Points on a hilly landscape, in no order, each with its height.
From any point a climber takes the steepest step (rise divided by distance) to one of its 5 nearest points. It stops when none of these is higher. Distance is the straight distance between rows; heights are no part of it.
K585 h=5.59: [ 14 -11   3  16   9   4   0  -9 -11   4   4  -4   6  -1  24  -5   0  15
   0   5 -11   2  12  -6  -6  -4  -4 -18  -9  -4   4]
K670 h=5.77: [-10   4  -4   0  -4  13   3  -6  18   5  -2   4   0  12 -16  14   7   5
  14  -2   8 -10 -11  22  10   1 -10  19  15  -1   1]
K710 h=3.95: [  9  -6  -2  -5   0 -16  -5   2  -7   3   8  -9   9  -9  14 -17  -8   2
 -13   8   1  13  -3 -12  -2  -6  11 -14 -18   0  -8]
K302 h=5.18: [  7 -11  -5  15  20  12  -5  -8 -24  18   9  -4   8   1  29 -12   7  19
   3   9 -10   8  15  -8 -12  -5 -11 -22 -10  -5   9]
K781 h=4.28: [  1   8   5 -16 -21 -21  14  21 -10 -22  -2  -4 -15   0  -9 -15 -21 -25
 -19  -8   0   7 -19 -11   7   3  30  17   1  -5   5]
K193 h=3.75: [ 16  -9   0  -1   0 -15   1  -4  -5   3   2 -11   9 -14  16 -19  -7   3
 -14   6   0   8   1 -15  -1  -9   9 -13 -22   1  -8]
K68 h=3.36: [ 10 -24   2  15   8  -6  -5   4 -26   6   0 -11  15 -11  24 -29 -14   6
 -18   4  -5  15   4 -21  -9 -17  22 -21 -13  -2   2]
K741 h=3.46: [ -8   4  -8  -9  -6   1   5   6  -3 -12   0  -1 -15  -3 -12   0  -3 -14
   1  -6   9   7  -4  -9   1  10   3  13   2   7   1]
K739 h=4.39: [ -2   0  -3 -14 -12  -9  13   4   2 -13  -5  -1 -11  -5 -11  -3 -11 -27
 -12  -6   4   4 -14  -8   3   7  18  23  -2  -1   3]
K429 h=0.09: [ -2   9   0  -8 -12   1  10   6   8  -5   0   3 -11  14 -19   9  11  -6
  10   2  11  -6 -12  15   8  16   1  18  14  -1   2]
K602 h=5.71: [  8  -6   0  23  25  19 -15 -15  -5  26  -3  -3  11  -4   7  -8   2  15
  17   8 -13 -10  13   6  -9 -10 -30 -18  -2  -2  11]
K263 h=4.93: [-11   1   6   3   5   8  -9  -4  11   9  -1   3  10  -1   6  10   6  11
   6  -1  -1  -9  11  12  -4  -4 -12 -16   8  -1  -5]
K785 h=5.19: [-13   9   6  -6  -2   3  -3  -5   6   2   3   1  -3   6  -7   8   4   7
  10   2   6  -9  -3  12   7   5  -9   1  15   6  -5]
K866 h=4.03: [  6  -1   7 -13  -1 -16  -6   3  -4  -5   6  -2  -4  -3  -1 -14 -10  -9
 -12  -7   4  13  -3 -10  -1  -2  12   4 -13   9  -4]
K826 h=4.73: [ -1   4  -8 -13  -3  -6   4   4  -4 -12   0   0 -10  -1 -15   0  -4 -13
  -5  -8   3   8  -4  -9   0   3  14  14  -2   4  -2]
K390 h=6.30: [  3  -1  -2  12  21  20 -14 -14   6  28  -1   4  15  -1   6   8  13  12
  14   8 -12 -10  13   9 -12 -11 -28 -20   3  -4   5]
K456 h=4.60: [  4   4  -1 -16 -10 -13   4  17  -9  -7  -3  -4 -11   4 -10 -15  -8 -21
 -17 -10   2   7 -13 -13   8  -2  26  10   1   1   2]
K423 h=3.87: [ 13 -15   7   3  -3 -21  -6  -1 -14  -3   1 -13  11 -19  17 -25 -20   2
 -12   6  -3  16  -5 -19   1  -7  13  -5 -17   0  -2]
K541 h=4.08: [ 13 -24  -3  13  11  -4  -5   4 -23  11  -1 -14  11 -12  20 -27 -11   8
 -16   7  -4  14   7 -20  -9 -16  20 -18 -12  -5  -2]
K734 h=5.58: [ 11 -11   5  12   9   6   0  -2 -10   3   1   0   7   3  22  -3   1  12
  -3   1  -6   3  10  -1  -3  -5  -6 -18 -10   0   2]
K909 h=4.70: [-14   5   6  -4   2   7  -4  -7   2   8   2   5  -1   6  -9  12   3  10
  13  -2   2  -8   1  13   5   2 -10   0  18   6  -6]
K206 h=5.50: [ -3   4   8   5  10  11 -12  -8   5  12  -4   2   7  -9   6   9   8  10
   7  -1 -12 -14  16   4  -2  -3 -24 -16  13  -4   1]
K982 h=3.65: [  4  -2   5  12   8   1  -6   5  -8   2  -3   2  14  -3   8   5   7  16
  10   2  -8   0  11   1  -1  -6  -6 -15   1 -10   2]
K605 h=3.91: [ -2  17   4  -1 -19 -10  17   6  14 -17  -4   3 -16  11 -20  12   6 -22
   5  -2  10 -11 -13  13   8  19   2  26   8  -8   5]
K696 h=4.29: [ 12  -7   0  -8   0 -17  -3   0  -7   4   8  -2   3  -1  10 -13  -3   0
 -10   2   1   5   3 -10   1  -7  13 -10 -20   4  -8]
K212 h=4.82: [  3   2  -2 -13  -1 -11   3  13  -1  -3  -1  -1  -5   4  -8  -7  -4 -14
 -16 -11   5  10  -8 -12   3  -2  17   8 -10   7  -5]
K725 h=3.63: [ -4  10  -5  -9 -30 -24  17  15   2 -14  -8  -6 -10   2 -12  -8 -21 -24
 -23   1   2  11 -30  -2   8   7  36  28   0  -7   1]
K656 h=3.81: [  8 -15   1   7  11  -5  -4 -10 -21   6   3 -10   3 -14  24 -14  -6   7
  -4   7  -8   3  13 -13  -2  -5   8 -17 -13  -4  -4]
K870 h=3.34: [-13  -2   7   5   8  18  -3  -9  10   7  -1  12  -3   1  -8  17   6  15
  17  -5  -5 -17   5  18   8  -2 -16   8  24   4  -3]
K163 h=4.94: [  3   2   4   9   8   5 -11  -3  -3   2   0   0  12  -7   5   5   5  12
   9   1  -7  -4  13   4   0  -1 -12 -14   2  -8  -3]
K397 h=6.22: [ -3  -2   5   6  15  17  -7 -14  11  17  -1  11   3   2   2  16  12  11
   9   0 -12 -12  18  11 -12  -4 -28 -18  14   6   0]
K821 h=3.82: [ 13 -17   2   5   2 -18  -8  -2 -22   2  -1 -10  10 -20  19 -22 -14   9
  -6   9  -6  10   7 -21   1  -6  17 -12 -14  -2  -3]
K166 h=3.85: [ 15 -16   2   6   1 -20  -5  -4  -9   1   4 -12   8 -16  14 -21 -16   4
 -11   6   2  14  -3 -16  -5  -5  14 -11 -20   1  -5]
K480 h=3.43: [  1   7  -6  -7 -21  -4  16  10   9 -15   7   4 -16   9 -14   9   5 -18
  -5   3  10  -4 -12   1   2  10  13  18   2   0   4]
K458 h=4.22: [ -2  -4   1   5   2  -3  -1  -2   3 -10  -6   2   5  -2   0   1  -3   6
   2  -8  -1   6   6  -4  -2  -5  -3  -4 -10   6  -1]
K770 h=5.22: [  6  -5   1  -1   3 -11  -4  -1  -8   1   6   1  -2   1   7  -3  -4   9
   0  -2  -7   4  10 -10  -3  -4  10  -8 -19   5 -10]
K377 h=5.84: [  1  -1  -4  21  26  28 -10 -22   0  29  -3   1  12  -5  12   1   8  18
  16  12 -19 -16  14   7 -17 -15 -40 -21   0   2   7]
K690 h=4.80: [  4   2  -4 -15  -3 -12   0  13  -6  -7   1  -3  -6   0 -10 -10  -6 -17
 -14  -9   3  10  -6 -13   2   0  20  10  -4   3  -5]
K957 h=5.46: [ 10 -12   5   8  10   5  -1 -10 -11   2   3  -5   3  -5  23 -11  -3  11
  -4   6  -9   3  15  -7  -5  -4  -2 -16 -14  -2   1]
K895 h=5.05: [-11  10  -3  -1   2   3   0   5   6  -2   3   1  10   1  -3   6   3   7
   4   2   9  -2   0   5   0   2  -4 -10  10   1  -9]
K275 h=5.30: [  7  -6   1  20  19  16 -10  -6 -20  13   8  -4  13  -3  20 -14   4  20
  11  11 -12   5  14  -3  -9  -8 -12 -24  -1  -2  12]
K927 h=3.17: [-11  -2   4   6   5  18  -8  -9   9  17  -1  10   2   6  -4  19  12  11
   6   0  -3 -12  11  18   1  -7 -12  -4  19   1  -6]
K181 h=5.07: [  1  -2   5  -1   2 -15  -2  -2  -6  -8  -1  -1  -4  -2   2  -4  -4   0
   0  -8  -1   7   5 -10  -1  -4   5  -5 -13   9 -10]
K745 h=5.33: [ -3  -1  10   3   8  16  -8 -12  12  18  -2  11   3  -2   5  15   6   9
   7   2  -7 -11  17  14  -5  -2 -27 -17  15   2   1]
K979 h=6.09: [  2  -7  -1  20  27  21 -13 -19   5  30  -5  -3  11  -6   8   0   7  14
  14  10 -15 -12  12   8 -13 -13 -34 -21   0  -3   3]
K492 h=4.46: [  0   4   2 -17 -15 -15   6  17  -9 -12  -4  -1 -14   0 -11 -13 -15 -26
 -18 -10   0   5 -12 -12   7   0  25  19   1  -4   3]
K586 h=4.90: [ -7  19   1  -3 -17   0  12   6  27  -9 -10  -1 -11  12 -22  20  14 -18
   5  -9   8 -11 -13  20   7  18  -6  28   9  -9   7]
K264 h=1.80: [  7   4   9 -12 -10 -24  -7  15  -9  -5   9  -2   3 -11   5 -21 -14 -13
 -17  -2   5  17 -10 -19   5   4  16   2 -14   2  -1]
K774 h=3.49: [ -3   9   3  -2 -24 -11  17  11   9 -18   2   6 -22  10 -19  13   3 -20
   2   2   6 -12  -6  10   5  15   6  22  10  -3  11]
K59 h=5.12: [ -9  -3   5   6  11  23  -6 -10  13  18   0  13   7   5   1  14  12  11
   6   0 -10 -10  16  13  -4  -8 -20 -13  16   3   0]
K843 h=5.08: [ -8   8   4  -5  -5   5   9   1   9  -8   4   0  -4  11 -12   6   2   0
   5  -1  15  -3 -12   8   4  10  -7   6   9   6   0]
K223 h=4.35: [ -2   1  -1   1   3  -1  -2   3   4 -10  -3   4   6   1  -1   5   0   3
   2 -10   6   9   1  -2  -1  -4   6  -1  -9  10  -2]
K224 h=5.85: [-13   3  -8   3  -1  17   3 -10  19   1  -2   7   1   5 -14  21  11   6
  15  -1   2 -12  -9  21  10   0 -15  15  13   4  -5]
K17 h=4.23: [  0   5  -3 -12 -24 -18  18  13   1 -13 -10  -5 -13   1 -11  -5 -16 -26
 -23  -5   1   5 -25  -4   8   2  30  22  -1 -10   6]
K242 h=4.95: [ -6   0   1   4   4   3  -4   1   6  -6  -5   4  11  -5   5   8  -4   9
   5  -2   0   0   5   4  -3   1  -7 -12   0  -2  -5]
K805 h=4.36: [ -1   4   2 -13 -20 -10  16  11   2 -15  -7  -4 -11   1 -14 -11 -16 -28
 -18  -6   3   9 -22  -7   6   4  27  21   0  -5   1]
K133 h=2.72: [  0   7  -4  -7 -16   1  13   7   2 -13   2   5 -16  13 -17   7   9 -10
   1   5   8  -4 -11   7   3  11   4  20  10  -1   5]
K818 h=3.99: [ -3  10  -2  -3  -7   4   6   4  13  -1  -3   3  -9  12 -23  12   9  -5
  17   2   8  -9 -11  18  10  14  -2  21  14  -1   4]
K238 h=2.85: [  7   1   8 -15  -3 -23  -8   8  -4  -5   8  -3  -1  -7   0 -21 -11  -6
  -8  -5   4  11  -4 -16   2  -2  10   1 -12   8  -5]
K871 h=5.21: [ -8   2   9   5   7   4  -9  -4   8   2  -2   1  12  -5   4   7   3  11
   6  -5  -1  -7   8   7  -2  -4 -17 -16   4  -1  -2]
K965 h=5.69: [-12  16  -3  -6  -8   8   6  -7  20  -1  -4   9  -8   5 -20  18  10  -7
  19  -1   4 -15 -10  21  15  12 -16  28  12  -4   5]
K316 h=5.45: [ 12  -9   2   3   0  -6   0  -2  -8  -1   2   0   2   1  14  -3   1  11
  -4  -2  -6   7   8  -9  -1  -7   2 -11 -14   0  -9]
K563 h=4.89: [ 12  -9   4  26  22  17 -12  -6 -17  20   5  -3  12  -1  17 -15   5  21
  12  10 -12  -2  12  -1  -8  -6 -19 -18   1  -1  15]
K96 h=3.68: [  5   4   4 -13  -6 -18   3  21  -6  -7   6   0  -4   2   0 -14  -9 -15
 -24  -9   9  14 -15 -11   3  -4  21   6  -8   3  -1]
K6 h=4.59: [ -4   3 -11  -8   0  -4   2   8  -1  -9  -2   1  -5   2  -9   0   0  -9
  -4  -8   3   8  -3 -13   2   0  10   9  -6   9  -5]
K672 h=4.43: [ -4   3  -1 -16 -10 -14   7  10  -4 -12  -5   1 -11   0 -12  -7 -13 -24
 -12  -9   2   5 -12 -11   5   6  23  18   1  -2   4]
K984 h=5.60: [-17   9  -9  -2  -8  14   0  -7  20  -1  -1  13  -6   3 -21  23  12   0
  26   3   2 -15  -6  21  13   4 -21  23  14   2   3]
K702 h=4.74: [-12  19  -1  -5 -16   6  13   1  32  -1  -6   8 -10  13 -18  20  14 -17
   9  -3   6 -16  -7  22   5  16  -9  26   8  -7   6]
K379 h=4.06: [ -3  -1   3   8   2  -4  -5  -1   0 -10   0  -1   7  -5   4   4  -9   9
   5  -7   0   3   8  -1  -3  -1  -9 -10  -7   3  -2]
K813 h=5.78: [-14   1  -1   2   0  14   1  -9  18   4  -2   7  -2   8 -11  15   9   9
  11  -4   5 -12  -6  22   7  -1 -13  11  13   4  -5]
K614 h=3.86: [ -5   4 -10 -16 -22  -8  16   7   7 -11  -7  -1 -14   2 -12   3  -1 -26
 -17   1   5  -1 -17  -5   5   9  23  29  -2  -5   0]
K962 h=5.03: [-10   7  -7   1   1   3  -3   6   3  -7   5   1   7   3  -1  11   3  10
   5  -1   9   3  -2   1   0   4  -2  -6   2   4  -6]
K571 h=4.32: [ -7   5 -13  -2   1  -1   0   8   3 -11  -1   1   5   3  -5   7   1   2
   0  -7   7   9  -3  -5  -3   2   2   0  -5   6  -7]
K564 h=4.91: [ -1  -1  -1  -2   3  -4  -1   2   3  -9  -3   1  -2   1  -1   0  -3  -1
  -5 -13   4   8  -1  -4  -4  -5   8   0  -9   8  -5]
K643 h=3.66: [ -7  12 -10 -14 -27 -10  21   6   6 -15   1   3 -16   0 -15   5  -3 -24
 -12   3   3  -1 -15  -7   4  10  23  25   1  -9   1]
K303 h=3.16: [ -8   5  -3  -5 -11   9  11   5  10 -13   4   0  -4  10 -10   4   6  -6
  -2   6  15  -1 -10   6   0  13  -1  11   7   4   1]
K947 h=4.98: [ 17 -10   3  17   9   9  -4   0  -7   5  -1   0   8   2  15   0   3  13
   3   4  -9   5  11  -3  -6 -10  -9 -22  -7  -6   4]
K574 h=5.38: [-8  9  3 -7 -6  6  4 -3  9 -1  3 -4 -4 12 -7  3  3  5  7 -3 11 -8 -9 10
  4  9 -6  7 14  7 -1]
K354 h=5.28: [ -6  18   2  -6 -11   2   9   1  22  -8  -3   3 -11   7 -17  15   8 -10
  14  -7   8 -12 -10  18   9  16  -9  28  10  -5   4]
K578 h=5.34: [  0   1   9   6  12   9 -14  -5   3   8  -3   0  11  -9   7   7   7   7
   8   4  -5  -6  16   8  -2  -6 -19 -16   9  -8   0]
K313 h=6.07: [  2   1   0  10  17  13 -11 -10   3  25  -3   3  14  -6   6   4  14   9
  10   8 -12 -10  13   7  -8  -8 -22 -17   4  -6   1]
K613 h=5.73: [ -9  13  -4  -3  -3   5   0  -2  19   1  -4   6  -5  11 -18  14  11  -1
  19  -1   4 -13 -10  19  11  13  -6  23  12  -1   1]
K227 h=5.72: [ -9   1   4  -3   1  13   2  -7  16   3  -1   1  -1  10 -12  12   7   7
  12  -3   9  -9 -10  18   6   4  -8  13  15   6  -1]
K568 h=5.74: [ -5   7  -1  -5  -7   3  10   5  13  -1  -1   2  -7  17 -17  11   8  -1
   7   3  14  -5 -11  15   9  10  -2  14   9   0  -3]
K329 h=3.06: [ -6   5  -7 -10  -5  -2   2   3   0 -13  -2   0 -10   1 -10   2  -4  -8
   3  -3   8  10   0  -8   1   9   3   8   2   4   0]
K63 h=3.89: [ -6   3  -6 -10 -11  -3   9   3   0 -19   0  -3 -12  -4 -10   0  -5 -17
  -6  -4  10   2 -10  -5   1  11   8  13   1   4   0]
K600 h=5.06: [  7 -10  -7  15  23  12  -2  -9 -24  15   9  -8   8  -4  30 -16   3  16
  -3  11  -7   5  19 -12 -14  -5  -6 -22 -13  -5   5]
K569 h=5.09: [-15   1   4   0   2  11  -1 -13   9   6   0   7  -4   8  -8  14   4  11
  13  -6   6 -12   2  16   5   0 -11   5  17   7  -2]
K882 h=6.04: [  7  -2  -7  21  25  25 -12 -18   3  31  -3   1  11  -4   9   3  12  19
  13  11 -17 -14  11   9 -16 -10 -34 -20  -3   3   5]
K428 h=1.66: [  6   0   9 -15  -5 -20  -6  10  -4  -5   7  -3  -2  -7   1 -21 -12 -13
 -17  -6   1  13  -8 -14   0  -1  11   4 -11   5   0]
K838 h=5.80: [  2   1   4   7  15  13 -14  -8   2  23  -3   5  12  -9   8  11   7  13
  15   4 -13 -11  20   5  -4  -4 -26 -18   8  -3   2]
K374 h=3.39: [-11   2   3   0   5  10  -4  -9   9  11  -3   4   6   6   2  13  10  12
   5  -2   1 -12   6  13  -1  -6 -12 -10  15  -3  -6]
K520 h=5.00: [-10   6  -6  -5  -1   1   0   6   1 -12   0   1   5   0  -8   9   3   6
   3   1   9   2  -1   0   0   4   2   2   6   4  -3]
K308 h=3.44: [ -2   9  -5  -8 -30 -10  20   5   3 -20   2   8 -23   6 -14   7  -1 -22
  -6   3   3  -4 -13   0   5  15  13  26   6  -5   4]
K41 h=3.98: [ -9   3 -11  -6  -2  -3   1   6  -1 -11   2   0   0  -1  -9   7  -2  -2
   4  -1   8  12  -3  -5   0   6   5   7   1   8  -5]
K304 h=3.35: [ 11 -19  -2  11   7 -13  -8   4 -23   6  -1 -15  14 -11  18 -25 -13   8
 -14   9  -9  16   5 -22  -3 -12  27 -14 -14  -2   0]
K82 h=3.88: [ 12 -16  -1  10   9 -12  -6  -6 -21   9   0 -13   9 -17  18 -20 -11   5
  -9  10  -4   9   9 -17  -4  -7  14 -16 -14  -5  -5]
K812 h=5.13: [  8  -3   2  16  16  12 -10   0  -2  16  -6  -5  19  -1  11   3   7  12
   6   5 -11  -2  12   7  -3  -8 -16 -21  -1  -8   5]
K889 h=5.76: [ 11  -8   3   9   7   0  -3  -8 -10   1   2   2   6   1  18  -3   3  13
  -7   0  -9   3  10  -5  -5  -8  -3 -18 -14   1  -1]
K79 h=4.20: [ -4   2 -10  -9 -19  -3  16   5   4 -14  -3   1 -12   1 -11   2  -3 -24
 -13   0   5   1 -13  -5   3   8  17  24  -3  -1   2]
K555 h=4.86: [ -1   3  -7 -12  -4  -6  -2  12  -8  -6  -1   0  -5   4  -9  -1  -4 -13
  -6  -5   6  12  -7 -12   2   2  19  10  -7   5  -1]
K417 h=4.96: [-9  7 -7  0 -3  0 -1  8  0 -7  2  0  4  3 -3  8  2  4  1 -2  8  3 -2 -1
  0  2 -1 -3 -1  1 -6]
K102 h=4.92: [  1  -1  -5 -11  -1 -10   3   7   0  -6  -2  -1  -2   6  -8  -7  -5 -11
 -11 -13   5  12  -5  -8   2  -2  16   6 -13   6  -4]
K499 h=3.62: [-14  -1   5   0   3  14  -3 -10   6   9   0  12  -2   3 -10  18   6  12
  14  -4  -3 -12   2  18   8  -1 -13   8  22   5  -4]
K612 h=4.97: [  4   0   2  -5   1  -9  -3   2   1  -5  -3  -1  -5   0  -3  -5 -10  -6
  -9 -14   3  11  -3  -9  -2  -3   8   2  -8  11  -5]
K307 h=2.23: [ 15 -10   2   2   4 -11  -4  -8  -5   2   2  -8   5  -9  21 -14  -6   3
 -10   6  -3   7   4 -11  -3  -6   7 -14 -20   2  -6]
K684 h=4.38: [  6   6   3 -17 -14 -16   5  24  -9 -10   4  -4  -1   1   0 -16 -12 -23
 -26  -7   7  12 -16 -11   4  -4  23   7  -9   2   5]
K851 h=4.85: [  6   0   4  -9   0 -19  -6   0  -2  -2   6   0  -5  -3   0 -14  -9   0
  -7  -5  -2   8   3 -15   2  -4  12   0 -14   9  -3]
K270 h=5.02: [  8  -3   2  11   8  10 -12   0  -4  13  -4   0  16  -4   7   7   7  14
   9   3  -8  -4  14   7   1  -4 -17 -19   5 -11   3]
K917 h=3.33: [ 11 -26   4  17  15  -7  -6   2 -25   6   2 -10  11 -12  25 -30 -17   5
 -17   3  -7  13   9 -23 -11 -13  15 -24 -18  -4   7]
K914 h=3.38: [  8  -3   0  11   7  -2  -4   3  -8  -4  -1   2   7  -4   6   7   1  13
   9  -3  -8   1  11  -2   1  -7   3 -11  -7  -3  -3]
K472 h=5.75: [-10  12  -6  -3  -3  11   1  -5  17   4  -5  11  -4   8 -20  20  13   2
  21   4   5 -10 -11  21  10   5  -9  22  11  -2   1]
K999 h=3.47: [ 10 -21   7  19  19  -2  -5   3 -25   9   5 -18  10 -10  23 -31 -15   5
 -18   1  -6  17  10 -20 -17 -14  16 -26 -13  -3   4]
K401 h=5.64: [-10  14   1  -8  -8   5   5  -4  21  -3  -2   6  -9   6 -23  13   8  -6
  21  -1   3 -14  -9  19   9  17 -14  29  10  -3   7]
K513 h=5.15: [  7 -12 -11  12  18   8   2  -7 -24  13   4 -11   7  -6  27 -14   0  12
  -4   9  -6   8  16 -15  -8  -8   1 -20 -14  -8   2]
K830 h=3.37: [ 12 -14   1   2   2  -6   0  -8  -9   3   1  -3   5  -7  17 -10  -3   8
 -11   5  -1   4  10  -6  -4  -7   6 -16 -18   1  -6]
K720 h=5.52: [ 12 -11   7  14  13  11  -5  -6 -19   4   5  -3   6  -4  25  -9  -1  18
   5   7  -9   4  14  -6  -3  -3 -10 -20  -6  -4  10]
K111 h=5.47: [ 10 -16   1   7  12   5  -3 -14 -18   3   5  -7   1  -8  27 -11   1  13
  -2   7 -10   5  14  -8  -5  -2  -4 -18  -9  -3   4]
K892 h=3.67: [-14  -3   1   8   4  18  -7 -10   9   6  -5  11  -3   1 -11  23   7  10
  15  -5  -2 -15   8  17   5  -4 -20   5  23   5  -4]
K596 h=5.04: [-10   8   1  -6  -5   2   4   4   2 -17   0  -1  -7   5  -7   5   0   0
   4  -1  10  -1 -11   3   0  12  -3   8  12  10   3]
K367 h=4.44: [  3   6   3 -19 -14 -19   8  21 -14 -11   1  -3 -11  -3 -14 -14 -14 -20
 -21  -8   3  11 -16 -13   8   0  32  11  -1  -5   4]
K215 h=4.50: [ -4   3  -6 -13  -8  -5   3   4   0 -13  -6   0 -14  -4 -12  -1  -7 -18
  -5  -8   6   5  -4 -11   2   9   8  16   1   3   3]
K121 h=5.91: [  2   1  -1   7  18  17 -12 -15   5  27   0   7   7  -3   9   9  12  14
  18  10 -15 -11  18   8 -11  -7 -31 -17  11  -1   4]
K104 h=3.90: [ 13  -9   1  -3  -4 -21  -3   4  -8   0   4 -10  12 -15  14 -21  -8  -3
 -12   6   0  14  -5 -18  -2  -5  16  -7 -22   4  -7]
K455 h=3.31: [ -5   5  -6  -7 -17   1  14   9   4 -15   3   5  -8   8  -9   8   4 -15
  -3   2  13   1 -13   5   1   9   5  14   3   3   1]
K430 h=4.76: [-15  -1  -1   7   2  21  -2 -12  17   6  -6  15   0   2 -12  23   9   8
  13  -3   3 -15  -1  21   7  -1 -20  11  20   8  -2]
K84 h=3.93: [ -7   5  -3  -9  -8   0  10   4   5 -20   3   1  -8   3 -10   1   0 -12
  -2   0   9   3 -10  -4   0  10  -1  15   1   8   2]
K319 h=4.27: [ -3   4  -7 -16 -14  -1  11   5   1 -16  -3  -2 -12  -1  -9   0  -6 -22
 -10  -8   7   6 -11  -6   1  11  13  20   1   1   0]
K199 h=2.53: [  0  11   3  -1 -17  -8  15  10  10 -16   0   2 -17  10 -21   9   5 -14
   4   4   9  -8 -10   9   8  17   6  22   9  -4   4]
K433 h=4.00: [ -5   8  -8 -15 -27 -18  18   7   6 -12  -3   0 -12   0 -12   1 -10 -28
 -17   3   0   1 -23  -4   9   8  34  27   1 -13   1]
K69 h=5.90: [ 10  -8   2   2   3 -11  -2  -4  -5   5   7  -2   0  -3  14 -10   0   8
  -8   1  -3   2   3  -9  -5  -8   8 -11 -21   3  -7]
K463 h=5.11: [ -7  -3  -2   7  11  18  -7  -9   7  17   0  15   6   4  -3  20  15   9
   9   1  -7 -10  15  16  -5 -10 -19  -9  18   4  -1]
K427 h=4.05: [  0   6   4 -13 -22 -17  14  18  -4 -20  -6  -7 -12  -1  -9 -14 -23 -29
 -24  -8   2   7 -21 -10   7   2  29  20   3  -8   5]
K890 h=6.28: [ -9   1   6   3   6  15 -10  -9  10  14  -2  11   7   2   7  15   6  10
   4  -6  -5 -10  11  14  -7  -5 -18 -16  15   0  -3]
K154 h=4.24: [  0   2  -4 -12 -20 -12  18  11   5 -11  -5  -4 -14  -1 -10  -1 -13 -27
 -18  -2   2   3 -21  -5   4   7  27  24  -1  -8   4]
K382 h=4.31: [ -6  17   5   0 -13  -1  11   5  18 -13  -7   3 -13  12 -22  15   7 -13
  13  -5   6 -11 -10  16   9  20  -6  27   8  -8   8]
K933 h=5.44: [  9 -10   7  18  15  14  -3  -7 -15   7   3  -4  10  -2  23  -9  -1  13
   4   9 -11   2  13  -1  -3  -5 -16 -23  -8  -3  11]
K420 h=4.67: [  5 -10   4  25  21  14 -11  -8  -4  25  -2  -6  13  -3  14 -12   2  19
  17   8 -13  -6  11   4  -9  -9 -27 -18   0  -3  14]
K192 h=5.25: [ -4   3   7   5  11  10 -13  -8  10   9  -4   5  10  -6   6   7   5   9
   5   1  -4  -9  15  10  -8  -3 -18 -15  11  -3  -3]
K616 h=4.81: [  8  -3   2 -10  -1 -18  -6   3  -9   5   6  -4  -3  -3   3 -10  -4   0
  -6  -3  -2  10   4 -12   3  -2  11  -7 -16   6  -6]
K560 h=4.77: [ -1  -4   2   4   6  -9  -4   0  -4 -11   1   1  -3  -5   6   3  -1  12
   3  -7  -5   7   7  -5   0  -4   0  -7 -10   1  -6]
K809 h=4.04: [-18  24  -5  -7 -17  11   9  -4  33  -1  -3  13 -11  13 -23  27  20 -14
  12  -3   2 -16  -8  22   4  12 -17  26  10   1  10]
K900 h=3.57: [ -6   3 -11  -3  -2  -4   0   7   2 -10  -3  -1   0   5  -6   1   0  -2
   1  -7   6  10  -2  -7  -3   2   9   5  -8   6  -5]
K210 h=3.78: [  8  -6   0  14  11   4  -7   2  -6   7  -1  -2  16   0  11   7   5  16
   5   4  -8   0  12   2  -3  -9  -8 -16  -1  -8   1]
K290 h=5.10: [-13   8  -3  -5   0   3  -5   0   1  -1   2   3   5   4  -5   9   6  11
   6   1   4  -6   3   9   5   2  -6  -5  17   3  -8]
K906 h=5.01: [-10   8   5   1   4   9  -3   0   8   3   2   0  13   2   4  12   5  10
   1  -4   5  -4   5  11  -3  -2 -11 -12  12   0  -3]
K137 h=5.62: [ -7   2   3  -4  -3   9  -1  -4  15  -2  -1   2  -2  14  -9   8   8   5
   9  -4  11  -8 -14  17   5   4  -7   8  13   8  -2]
K297 h=5.32: [ 11 -12  -2   8  14   5  -4 -10 -20   8   7  -6   5  -6  28 -14  -1  12
  -1   9  -7   6  16 -10  -8  -1   1 -17 -10  -4  -1]
K342 h=4.84: [ 12 -18  -9  13  12   0  -3  -3 -25  12  -3 -15   9 -13  22 -23  -6   9
 -12  11  -8   7  14 -18 -10 -11  14 -20 -14 -10  -4]
K337 h=4.30: [  8   2   0 -14  -6 -16   1  16  -6  -5   1   2  -4   2  -8 -12 -10 -20
 -19  -6   5   6 -12 -13   2  -2  24   5  -6   0  -3]
K815 h=4.99: [ -9   7  -6  -7  -5   2   3   5  -1 -13   4   1  -5   1  -8   4  -3   0
   4   1   8   2  -5  -1   2  12  -2   4   8   6  -4]
K896 h=4.33: [ 10  -2   2 -11  -2 -22  -8   3 -10   0   8  -4   1  -6   4 -17  -8  -1
  -8   4  -1   8  -1 -16   0  -4  15  -3 -17   3  -7]
K454 h=4.75: [  8  -7   0  13   7   1  -1  -2  -6   0   4   4  12   1  14   1   6  17
   5   3  -7   7   9  -1  -2 -10  -6 -17 -10  -6  -1]
K652 h=4.42: [ 11 -15   1   4   7  -2  -1 -11 -11   0   1  -5   2  -9  24 -12  -3   9
  -8   4  -5   3  11 -11  -5  -5   2 -18 -18  -2  -2]
K634 h=5.66: [  2  -1   6   7  16  18 -10 -15   7  20  -1  11   0   0  -1  16   9   9
  10   5 -15 -10  20  10 -12  -4 -30 -16  17   4   2]
K52 h=2.39: [  0  11   3  -3 -16  -6  12   7  13 -11  -5   1 -18  13 -22  12   7 -16
   9   2  12  -9 -15  12   6  16   0  28  11  -6   9]
K548 h=3.56: [  4  -3   3 -14  -3 -15   2  10  -1  -7   4  -2  -1   3   0 -14 -10 -13
 -19  -9   5  10  -7  -9  -1  -4  16   5 -12  10  -1]
K217 h=3.45: [  3   7  -6 -10 -25  -6  17   9   5 -15   5   6 -21   8 -15   8   4 -21
  -4   8   2  -5 -12   2   2  14  12  24   3  -3   0]
K598 h=6.19: [ 12 -17   0   3   2 -10  -3  -8 -17   3   1 -13   2 -18  20 -20 -13   3
 -12   7  -3   4   8 -19  -3  -5  12 -13 -16  -6  -5]
K626 h=4.37: [ 10  -8   7  20  19  15  -8  -2  -5  12  -1  -4  14   0  20  -5   7  16
   7   3  -8  -1   8   3  -8  -9 -21 -18  -1  -4  12]
K470 h=5.26: [ -9   8   3  -4  -2   2   2  -1   3  -8   4  -2  -5   7 -10   6   0   6
   9   0  11  -4  -7   6   5   7  -7   5  12   7  -3]
K56 h=5.70: [ -4   6  -2  -1  -5   8   7   0  14   3  -2   5  -6  17 -16  13  12   2
  10  -5  11 -10 -13  22   9   6  -5  16  11   0  -2]
K124 h=5.97: [  6  -2  -1  10  19  13  -8  -5   6  24  -5   1  17  -2   6   5  12  12
  10   6 -12  -6  15   6  -6  -8 -22 -18   4  -9   6]
K248 h=4.51: [-13   6   2  -6   3   6  -5  -4   4   6   3   4   1   5  -6  10   4  12
  10   0   3 -11   3   9   4  -3  -6  -2  17   2  -6]

Where does a climber stop that starts at each point below?
K104 -> K69
K909 -> K224
K428 -> K69

Call two points neighbours if one is among the 5 nearest of the other. Go from one point of each pair to the other, from neighbour to neighbour, staying as high as possible. Name the lowest point that can't be avoided.
K568, K390 -> K906
K890, K69 -> K563
K889, K69 -> K316
K224, K568 -> K56
